A landscape with many valleys, sampled at points; each row gives a point and its height.
A ball rolls from a point to whichever of its 2 nearest points has the largest drop for the distance, and stops where none of them is lower. Distance is the straight distance between rows; heights are no part of it.
q837: [-75,-57,12,19,-25,-35,-29,-15,5,37,21,21,8,-29,-24,-14,-2,9,26,30,4,-20]  h=5.02
q866: [-22,-16,-23,13,23,-19,37,-3,-22,-45,-11,14,-35,-1,-71,7,7,14,7,-35,6,-29]  h=3.53
q728: [-36,-26,-12,-9,-46,7,-39,-22,18,76,-29,23,48,-8,4,-34,-12,-43,-9,34,-34,45]  h=2.63
q869: [-2,-36,-6,-25,-11,15,-66,6,41,-18,-30,17,37,-1,-3,-17,-36,-33,-37,3,-30,32]  h=3.86
q480: [37,38,-4,-2,15,4,-12,-17,-13,-90,4,-30,-40,-41,-11,-15,10,19,10,-19,0,-44]  h=2.30
q118: [-11,34,7,26,7,25,-13,-19,-6,-31,-9,-47,9,4,8,17,10,5,26,-4,-8,-12]  h=3.37
q708: [48,37,14,-1,8,12,9,6,16,-37,7,-10,-36,22,-6,-5,19,-8,30,-12,-33,-3]  h=4.02
q372: [-5,-40,-20,-28,-12,-20,12,11,4,30,0,38,5,-17,-3,-8,-23,11,-17,3,17,-2]  h=6.16
q464: [21,38,-4,6,27,-3,39,-11,-43,-19,10,-23,-21,-3,-2,18,20,23,-17,-22,31,-23]  h=1.33
q685: [-44,-44,14,-12,-11,-7,-12,-2,6,71,20,23,24,1,20,-2,-12,10,-7,40,8,6]  h=2.80
q280: [-35,-25,-27,51,-13,-25,13,-22,-31,42,-7,17,1,-43,-5,-11,2,17,1,-26,9,19]  h=4.65
q281: [14,-4,-20,-33,-6,-8,23,14,-8,25,-7,9,9,-11,23,8,-13,3,-21,2,34,0]  h=6.35
q797: [7,31,-2,12,32,25,21,2,-25,-10,-18,-44,27,41,7,29,10,-21,-16,-20,-1,17]  h=2.19
q217: [-39,-57,14,27,22,-1,-32,-20,3,19,41,16,18,-20,3,-10,-17,28,-42,-8,8,1]  h=2.89
q982: [47,38,1,-7,19,-5,56,6,-14,-45,-4,-7,-48,41,-52,6,35,6,38,-14,-12,-16]  h=4.05
q958: [1,35,-32,9,-10,-18,39,-8,-40,18,-22,-16,5,-12,7,11,16,18,16,-10,32,7]  h=1.02
q754: [-13,-13,34,1,-3,16,-42,-2,29,-13,33,-13,-4,6,13,-3,-7,-1,25,31,-11,-25]  h=1.88
q675: [50,55,-23,11,13,3,2,-26,-32,-65,-25,-32,-21,-18,-19,-8,15,15,1,-34,-2,-12]  h=2.85
q175: [-14,24,15,22,20,24,11,5,-4,14,-3,-41,28,60,15,30,15,-23,2,2,-12,22]  h=2.07
q136: [-57,-45,19,26,8,26,-29,-4,19,6,-9,-6,28,62,-13,12,1,-30,-6,13,-39,16]  h=1.65
q158: [15,43,-12,32,23,21,-8,-26,-31,-51,-13,-51,9,3,3,11,16,6,-7,-31,-2,-12]  h=3.16
q919: [26,3,17,-20,17,21,-38,1,19,-71,18,-21,-24,-12,7,-2,-15,-3,-5,10,-13,-41]  h=2.18
q653: [-34,-10,18,-19,-29,-1,-25,-4,11,15,5,-8,13,-1,12,8,-6,-2,37,47,7,-31]  h=0.96
q54: [-15,25,9,18,-24,-25,8,-8,-16,-6,15,-3,-33,-34,-6,-1,21,31,64,9,19,-34]  h=2.12
q55: [-63,-19,4,25,6,-15,1,-13,-7,-43,4,-2,-14,-18,-48,18,0,10,20,-12,12,-44]  h=3.51
q167: [-34,-38,-8,5,-25,15,-49,-16,24,36,-36,18,52,3,-3,-20,-14,-41,-17,10,-41,46]  h=1.96
q764: [-20,-7,43,-41,-12,-13,-19,4,11,26,45,15,-8,-29,25,12,-11,32,8,51,54,-49]  h=1.61
q971: [-39,-35,11,-13,-10,-20,12,0,-6,74,38,28,9,-13,20,5,-10,30,-12,30,45,-13]  h=2.34
q700: [30,16,15,-31,1,39,-54,11,36,-43,-17,-23,29,24,25,2,-20,-40,-17,12,-30,11]  h=2.95
q658: [53,71,-28,5,8,-16,54,13,-54,15,-41,-39,11,24,23,2,24,-1,-22,-9,42,33]  h=0.87
q205: [12,-38,11,-52,1,2,-32,24,42,-42,13,20,-14,14,-6,-5,-27,-17,5,36,-7,-23]  h=3.95
q535: [20,-24,13,-55,1,-22,25,26,21,-14,35,37,-49,-15,-12,-4,-12,14,6,24,21,-42]  h=2.84
q361: [-35,-53,35,21,21,-5,-31,-10,5,14,72,24,-17,-31,-6,-18,-8,34,-31,3,10,-18]  h=1.93
q155: [6,13,-23,6,41,14,25,-9,-22,-28,-20,-24,16,22,-10,20,1,-1,-40,-36,2,1]  h=2.36
q752: [34,6,-23,-14,23,0,30,5,-9,-26,-9,8,-6,6,-4,5,-7,-2,-40,-32,5,4]  h=2.64
q891: [-51,-30,20,42,31,14,-15,-16,-3,2,29,-5,15,16,-4,17,-2,10,-36,-17,-1,3]  h=3.45
q252: [-25,-41,-31,-8,-25,-25,-9,-4,5,9,-12,24,14,-39,-16,-13,-24,3,8,1,8,-3]  h=5.73
q388: [27,-8,14,32,-7,2,-28,1,26,-23,21,11,-30,-12,-19,-28,11,-10,29,-17,-45,17]  h=3.76
q762: [-60,-46,6,32,-12,-27,-12,-8,1,-2,15,14,-8,-30,-40,-7,4,9,31,2,-4,-21]  h=4.36
q228: [-45,-33,9,-2,-22,-29,-13,-14,-4,48,31,28,6,-56,12,-15,-16,42,-8,20,42,-21]  h=3.10
q312: [26,49,-7,20,-28,12,10,-2,0,30,-44,-1,3,24,2,-9,23,-28,31,-13,-32,53]  h=3.90
q941: [13,12,-16,-2,15,-12,62,5,-24,-35,-6,12,-43,27,-59,12,21,11,24,-19,0,-14]  h=3.92
q356: [-32,-2,7,43,5,-27,21,-17,-24,-11,26,8,-42,-32,-43,3,23,39,23,-23,21,-29]  h=2.87
q526: [-39,-3,38,-26,-8,2,-34,2,12,16,29,-15,14,1,35,23,-4,9,18,57,30,-46]  h=1.63
q782: [50,25,-9,-36,-26,-3,8,24,4,58,-7,17,18,-13,60,-17,-9,0,-26,14,22,30]  h=3.62
q206: [-7,21,-6,32,-13,19,-22,-22,2,-1,-22,-28,16,-2,16,1,7,-13,29,-10,-28,22]  h=3.59
q83: [9,18,17,-9,-15,-20,5,5,5,-40,13,2,-48,-34,-23,1,4,18,53,15,16,-51]  h=2.88
q221: [0,-31,31,-54,2,-15,-7,14,24,12,50,37,-24,-24,8,-3,-18,21,-4,43,34,-39]  h=2.23
q72: [-21,-24,-33,2,-18,-10,2,-2,7,6,-40,11,23,0,-19,0,-16,-22,0,-11,-7,21]  h=5.17
q632: [3,-16,3,28,-15,-3,-49,-18,11,-3,14,-1,4,-45,9,-32,-2,12,4,-13,-17,10]  h=4.64
q10: [-24,-34,-23,9,28,-13,31,-3,-19,13,6,24,2,-14,-9,10,-10,21,-50,-25,26,-3]  h=5.75
q402: [-7,-32,-29,-26,-19,-4,-32,5,25,-29,-45,14,31,-12,-12,-7,-36,-22,-17,0,-19,11]  h=4.59
q317: [-2,51,-5,20,-20,-16,18,-21,-31,5,-2,-19,-13,-22,10,8,28,34,47,2,25,-18]  h=1.52
q665: [-34,-24,14,24,-6,22,-34,-15,12,30,-15,-12,38,32,7,2,-2,-32,-10,8,-38,38]  h=1.20
q524: [-41,-16,21,21,26,32,-8,5,10,-6,-10,-30,30,75,2,29,11,-31,-10,12,-26,13]  h=1.92
q781: [42,61,-14,7,29,-11,45,-1,-61,1,-13,-42,-5,8,23,8,26,18,-22,-9,43,4]  h=1.08
q799: [-1,-4,-14,25,28,9,-17,-20,-14,-42,-7,-15,12,-14,-10,2,-9,4,-40,-42,-6,1]  h=2.81
q381: [40,-19,2,-46,-6,-11,1,26,32,-37,15,32,-38,-9,-16,-14,-17,-6,16,14,-8,-24]  h=3.39
q18: [40,47,-28,17,-6,-12,50,8,-34,31,-32,-4,4,13,15,-3,14,5,-7,-11,19,31]  h=0.57
q888: [23,38,10,-1,-11,20,16,14,23,14,-26,-7,10,49,0,7,19,-41,34,1,-39,41]  h=3.78
q595: [-19,3,-51,32,-13,-11,23,-13,-32,40,-60,6,24,-12,-9,1,1,-9,-16,-37,8,50]  h=5.32
q406: [29,7,20,-17,30,12,-18,-5,8,-75,25,-11,-49,-33,-20,-14,-4,12,-12,-6,-4,-50]  h=1.59
q153: [44,5,11,-39,8,31,-44,7,31,-42,7,-9,7,-5,27,-7,-19,-10,-19,11,-11,-12]  h=2.65
q505: [-9,-12,28,27,5,-3,13,-2,-1,68,60,19,-20,-6,28,-14,15,31,-1,9,8,8]  h=1.31
q25: [18,10,-3,53,32,19,-16,-26,-12,-24,15,-9,-17,-14,-6,-15,10,18,-33,-56,-25,22]  h=3.35
q887: [63,43,0,-46,-24,15,-7,26,24,34,-16,1,24,11,55,-9,-8,-25,-13,15,0,41]  h=3.48
q169: [74,55,-18,-41,-4,7,20,23,1,-21,-44,8,3,18,7,-3,-8,-29,-26,-19,-9,29]  h=3.13
q951: [5,-34,-1,-71,2,-8,24,35,19,10,6,27,9,22,4,22,-23,-7,-21,35,26,-24]  h=3.73
q537: [-2,17,-4,40,23,-1,20,-24,-40,-8,20,-14,-24,-10,-5,6,18,32,-10,-30,15,-7]  h=1.69
q553: [44,40,-9,-47,-2,12,26,35,11,6,-38,-3,26,40,15,17,-5,-43,-19,-2,-6,36]  h=3.25
q714: [33,21,3,-48,-9,13,2,36,21,13,-14,-13,35,28,42,12,-13,-33,-19,21,-1,24]  h=3.38
q508: [11,47,-23,38,-22,-2,7,-20,-23,8,-46,-24,13,-4,0,-8,21,-8,32,-24,-16,39]  h=3.87
q269: [24,12,13,-5,-9,21,-25,1,28,-29,-9,-19,-9,9,4,-8,4,-22,36,8,-33,-3]  h=3.84
q921: [43,20,-9,-43,2,1,55,50,6,24,-22,11,6,48,7,21,7,-26,2,11,9,14]  h=3.36
q148: [-7,-46,11,-48,14,7,-9,28,32,-18,1,26,11,42,-8,11,-25,-18,-26,28,-3,-16]  h=4.03
q243: [2,13,16,-4,-14,27,-18,2,29,1,-7,-18,15,42,8,6,6,-37,28,20,-44,12]  h=3.65
q336: [12,10,-2,-28,-10,30,-48,2,32,-8,-38,2,46,12,18,-4,-23,-37,-34,2,-30,40]  h=3.28
q996: [64,19,-15,-29,7,2,25,20,10,-16,-19,28,-22,6,-6,-16,-1,-6,-27,-26,-15,20]  h=2.93
q895: [9,31,15,-30,2,-3,25,27,-7,29,19,-32,15,25,49,26,3,-9,8,41,29,-21]  h=6.49
q63: [-32,-34,-10,33,-8,-16,-10,-19,-24,38,22,22,5,-56,9,-21,-10,44,-19,-26,31,-2]  h=4.06
q840: [-40,-41,9,-3,-27,2,-25,-16,16,72,2,16,32,10,16,-18,1,-15,4,45,-25,21]  h=3.20
q195: [-9,-11,44,20,-1,14,-45,3,28,-48,36,-20,-33,3,-13,-14,3,-5,51,22,-29,-35]  h=2.59
q563: [-47,2,-10,51,13,-20,22,-32,-41,-9,4,-6,-16,-21,-30,19,16,31,6,-31,21,-12]  h=2.22
q248: [65,48,8,-14,22,12,37,9,-11,-43,11,-6,-56,24,-17,-8,27,13,7,-11,-15,-14]  h=4.12
q110: [-4,-17,24,20,13,-1,-2,-11,-6,28,61,20,-27,-24,17,-9,3,34,-18,-5,12,-12]  h=0.72
q581: [-3,-25,33,44,1,8,-47,3,27,-41,30,-9,-24,-6,-26,-25,13,-15,45,-3,-49,-4]  h=3.19
q848: [10,-16,-9,-57,-8,-8,37,48,27,10,-22,22,10,38,-2,27,-13,-29,14,30,-2,2]  h=3.49
q395: [-23,-8,6,12,-14,-26,32,-1,-17,57,32,23,-20,-24,15,8,9,37,16,7,28,-7]  h=1.80
q517: [-10,-15,-49,9,10,-10,44,5,-31,27,-31,19,18,-2,-9,9,-7,5,-41,-31,29,31]  h=5.53
q546: [-11,-3,-44,42,-30,-20,19,-19,-22,46,-40,15,0,-17,-13,-25,8,0,11,-26,-3,42]  h=5.06
q274: [-9,-17,-4,59,5,-4,-27,-20,-8,-16,17,-4,-10,-33,-10,-28,12,19,-6,-46,-24,21]  h=3.91
q706: [18,6,29,-27,1,27,-12,21,36,15,5,-11,22,45,33,9,-8,-30,4,29,-22,12]  h=3.50
q428: [-6,0,1,-34,-12,-14,30,23,1,39,14,7,4,-6,30,12,-6,7,8,30,32,-18]  h=6.43
q287: [-47,-11,-28,29,9,-18,15,-20,-27,-31,-19,-7,-3,-16,-48,25,1,11,17,-28,13,-19]  h=2.86

For each start below, name the point where the ball stops.
q25 => q665
q169 => q665
q281 => q406
q508 => q406
q10 => q971

Call two points neighbours if one is among the 2 nearest of the other. Go from one point of each pair to the other, from neighbour to neighbour, staying as low as possible. Name the highest point that can't be avoided.
q653 and q110 => q269
q971 and q665 => q840
q764 and q653 => q526
